Each scene shows the same named points in several views. A view is turned or mirrored, shifted and resized as a whole, has a little noise and may leave points out.
In the rows, zero is written as 100.

Scene 1
View 1
K446: [95, 96, 62, 126, 106, 115, 99, 73, 121, 92, 101, 70, 100, 99, 113, 93, 131, 96, 96, 111, 98, 103, 108]
K89: [117, 87, 86, 92, 104, 107, 105, 112, 80, 111, 95, 130, 96, 91, 106, 90, 99, 116, 111, 92, 100, 75, 104]
K193: [120, 75, 81, 103, 90, 113, 84, 112, 105, 107, 72, 117, 93, 85, 84, 83, 101, 129, 115, 100, 103, 89, 122]
K949: [125, 85, 80, 89, 106, 111, 80, 111, 91, 124, 67, 116, 113, 105, 87, 99, 79, 134, 97, 83, 104, 92, 125]
K871: [116, 92, 80, 96, 107, 108, 101, 103, 89, 110, 93, 114, 102, 97, 108, 95, 99, 115, 103, 93, 101, 83, 106]
K740: [112, 95, 82, 101, 100, 109, 85, 97, 102, 107, 86, 95, 107, 101, 93, 96, 94, 115, 100, 98, 100, 100, 113]
K236: [116, 95, 89, 98, 100, 103, 105, 109, 91, 96, 102, 116, 97, 91, 110, 89, 97, 107, 118, 99, 100, 79, 91]
K93: [109, 86, 70, 114, 98, 111, 104, 98, 110, 97, 89, 95, 95, 90, 107, 86, 118, 113, 109, 105, 101, 91, 105]
K706: [101, 105, 82, 102, 108, 109, 98, 87, 92, 104, 105, 91, 104, 101, 110, 99, 108, 98, 96, 101, 94, 97, 102]
K833: [101, 102, 96, 112, 95, 106, 87, 86, 111, 81, 122, 102, 92, 89, 108, 91, 111, 79, 123, 119, 98, 88, 96]
K306: [129, 82, 77, 95, 97, 105, 105, 123, 95, 109, 68, 108, 105, 93, 97, 87, 85, 140, 109, 87, 103, 88, 102]
K786: [120, 79, 87, 95, 104, 114, 70, 102, 102, 116, 83, 131, 106, 98, 87, 97, 91, 119, 108, 94, 108, 82, 132]
K775: [101, 103, 85, 114, 105, 109, 95, 82, 109, 87, 119, 95, 99, 96, 117, 95, 116, 84, 111, 112, 99, 88, 97]
K960: [125, 78, 85, 97, 94, 108, 95, 119, 97, 104, 81, 127, 95, 86, 94, 84, 95, 126, 122, 96, 106, 78, 109]
K554: [133, 82, 91, 94, 91, 100, 103, 129, 96, 97, 80, 126, 97, 84, 97, 83, 83, 129, 129, 94, 105, 76, 92]
K797: [112, 109, 85, 91, 119, 105, 99, 92, 87, 108, 107, 100, 116, 113, 118, 108, 90, 99, 93, 89, 98, 88, 100]
K917: [122, 85, 73, 111, 106, 108, 100, 102, 115, 97, 87, 102, 108, 99, 110, 92, 101, 117, 110, 96, 109, 83, 103]
K65: [93, 99, 101, 105, 97, 113, 71, 81, 98, 96, 120, 114, 90, 89, 94, 94, 114, 80, 115, 118, 95, 91, 115]
View 2
K93: [122, 100, 110, 90, 101, 82, 83, 85, 117, 123, 88, 112, 73, 117, 101, 109, 96, 105, 133, 92, 126, 95, 83]
K65: [151, 113, 123, 77, 82, 73, 111, 109, 55, 135, 108, 66, 50, 88, 100, 149, 103, 134, 128, 117, 120, 97, 92]
K193: [118, 102, 102, 79, 92, 46, 64, 84, 101, 118, 53, 115, 21, 146, 85, 108, 106, 106, 128, 107, 118, 126, 75]
K740: [113, 103, 105, 99, 98, 44, 95, 88, 98, 113, 83, 94, 66, 123, 102, 109, 86, 103, 127, 106, 86, 124, 90]
K949: [101, 107, 87, 102, 94, 19, 94, 81, 108, 84, 54, 102, 26, 140, 93, 95, 89, 100, 111, 108, 81, 169, 80]
K236: [119, 133, 106, 81, 99, 71, 100, 72, 76, 111, 99, 117, 60, 119, 103, 108, 84, 121, 108, 77, 146, 126, 100]
K89: [115, 129, 96, 84, 93, 63, 98, 76, 87, 96, 83, 120, 31, 121, 92, 102, 94, 121, 101, 77, 147, 144, 87]
K797: [115, 123, 103, 108, 99, 60, 138, 79, 96, 87, 115, 84, 84, 91, 117, 105, 65, 115, 103, 87, 98, 147, 104]
K786: [131, 107, 103, 84, 84, 38, 97, 81, 104, 98, 56, 87, 13, 132, 94, 115, 101, 116, 114, 126, 105, 157, 78]
K446: [134, 81, 122, 99, 104, 99, 98, 100, 136, 136, 111, 84, 113, 91, 115, 121, 90, 98, 150, 104, 102, 65, 83]
K775: [145, 113, 127, 84, 96, 97, 115, 86, 90, 129, 122, 81, 94, 89, 118, 131, 83, 121, 127, 99, 129, 87, 100]
K554: [107, 137, 103, 68, 102, 52, 67, 51, 72, 113, 70, 145, 34, 160, 95, 94, 89, 115, 107, 75, 156, 139, 99]
K706: [118, 110, 106, 106, 99, 70, 118, 98, 92, 113, 116, 86, 87, 88, 109, 116, 80, 111, 122, 89, 100, 109, 96]
K917: [124, 110, 114, 86, 105, 74, 93, 61, 123, 110, 80, 109, 75, 132, 113, 102, 82, 104, 121, 100, 123, 124, 91]
K306: [93, 115, 93, 92, 105, 39, 73, 63, 106, 98, 62, 135, 46, 153, 95, 84, 85, 98, 114, 80, 117, 147, 89]
K871: [113, 118, 97, 97, 96, 63, 107, 82, 100, 95, 90, 107, 52, 111, 99, 102, 87, 112, 110, 83, 123, 138, 89]
View 3
K960: [98, 107, 99, 96, 111, 110, 78, 101, 79, 86, 106, 131, 99, 134, 97, 98, 115, 100, 82, 108, 97, 98, 114]
K446: [98, 129, 117, 108, 106, 112, 104, 99, 130, 109, 118, 75, 135, 104, 76, 89, 89, 89, 125, 91, 135, 122, 86]
K554: [99, 106, 96, 102, 108, 102, 80, 113, 72, 87, 118, 135, 92, 134, 97, 103, 115, 107, 71, 102, 84, 87, 111]
K89: [96, 109, 85, 105, 101, 108, 86, 103, 92, 81, 95, 122, 96, 129, 95, 95, 103, 107, 74, 109, 102, 101, 113]
K65: [107, 87, 112, 122, 116, 118, 100, 93, 136, 119, 90, 99, 96, 121, 106, 78, 89, 107, 106, 98, 115, 127, 119]
K306: [104, 130, 100, 89, 99, 104, 67, 106, 77, 76, 118, 119, 107, 122, 90, 105, 116, 91, 73, 104, 93, 90, 116]
K706: [105, 123, 101, 115, 94, 107, 94, 103, 132, 98, 104, 83, 110, 104, 92, 90, 84, 100, 89, 95, 117, 114, 110]
K786: [106, 111, 102, 91, 122, 130, 62, 87, 101, 91, 90, 111, 112, 127, 111, 101, 116, 97, 84, 119, 93, 113, 126]
K775: [98, 107, 101, 125, 109, 111, 111, 107, 132, 115, 109, 88, 114, 112, 91, 90, 83, 110, 105, 92, 119, 116, 94]
K949: [113, 132, 102, 83, 105, 120, 48, 93, 94, 76, 99, 105, 111, 116, 106, 105, 116, 87, 68, 114, 90, 104, 134]
K236: [97, 107, 91, 117, 101, 104, 96, 112, 102, 95, 109, 113, 97, 123, 94, 96, 94, 112, 79, 98, 102, 99, 106]
K917: [96, 125, 97, 100, 112, 114, 85, 107, 99, 95, 119, 101, 125, 118, 92, 106, 105, 100, 90, 103, 103, 101, 96]
K740: [111, 125, 112, 98, 105, 114, 73, 99, 112, 95, 111, 95, 113, 109, 97, 97, 104, 90, 89, 99, 102, 109, 120]
K833: [101, 90, 110, 130, 117, 110, 113, 108, 130, 126, 113, 98, 102, 120, 98, 86, 87, 114, 106, 90, 111, 116, 100]
K797: [106, 131, 84, 117, 93, 111, 82, 108, 130, 91, 101, 79, 113, 102, 100, 103, 81, 110, 65, 101, 102, 106, 113]
K93: [95, 120, 108, 101, 105, 108, 96, 102, 102, 96, 114, 104, 118, 120, 82, 92, 102, 92, 106, 99, 120, 109, 96]
View 4
K554: [50, 146, 138, 126, 71, 105, 101, 90, 36, 99, 61, 80, 119, 122, 102, 93, 116, 103, 91, 84, 115, 68, 99]
K775: [93, 139, 127, 111, 72, 137, 107, 82, 117, 100, 116, 119, 107, 96, 133, 123, 97, 119, 113, 116, 89, 110, 115]
K236: [75, 142, 130, 116, 75, 121, 103, 95, 76, 98, 72, 103, 109, 104, 115, 114, 113, 116, 97, 99, 102, 80, 100]
K740: [67, 142, 93, 103, 78, 108, 106, 89, 70, 120, 120, 79, 110, 116, 111, 100, 90, 118, 114, 110, 91, 80, 110]
K786: [62, 172, 96, 90, 58, 84, 117, 80, 52, 96, 104, 73, 104, 135, 105, 97, 104, 100, 127, 89, 82, 76, 97]
K93: [68, 130, 118, 103, 75, 127, 99, 73, 82, 94, 113, 81, 117, 94, 114, 99, 97, 110, 112, 125, 106, 100, 101]
K193: [51, 149, 104, 100, 67, 100, 92, 67, 45, 92, 106, 68, 115, 124, 95, 85, 103, 91, 117, 95, 109, 85, 93]
K833: [93, 143, 134, 121, 70, 135, 97, 77, 115, 100, 114, 134, 107, 112, 130, 122, 98, 107, 112, 93, 95, 115, 120]
K871: [73, 145, 105, 98, 75, 110, 111, 95, 69, 101, 85, 83, 105, 102, 111, 110, 107, 121, 107, 111, 91, 73, 92]
K446: [82, 122, 110, 96, 78, 142, 103, 69, 116, 104, 151, 89, 116, 81, 129, 109, 80, 121, 125, 152, 94, 120, 114]
K797: [89, 147, 100, 99, 82, 112, 129, 117, 89, 122, 93, 95, 100, 100, 126, 125, 99, 144, 107, 117, 72, 65, 107]
K960: [53, 151, 123, 109, 67, 102, 99, 80, 43, 88, 79, 76, 116, 119, 100, 92, 113, 98, 104, 90, 109, 76, 92]
K306: [44, 136, 113, 111, 78, 102, 105, 94, 33, 109, 81, 56, 120, 112, 101, 86, 104, 116, 97, 109, 109, 61, 95]
K89: [69, 149, 116, 103, 70, 107, 104, 91, 60, 86, 66, 87, 106, 108, 103, 108, 118, 111, 101, 96, 101, 71, 84]

Which points are out of place in each view (at most two, in the order of its rows)? Write - if all are in place.
view 1 => K89
view 2 => K554
view 3 => -
view 4 => -
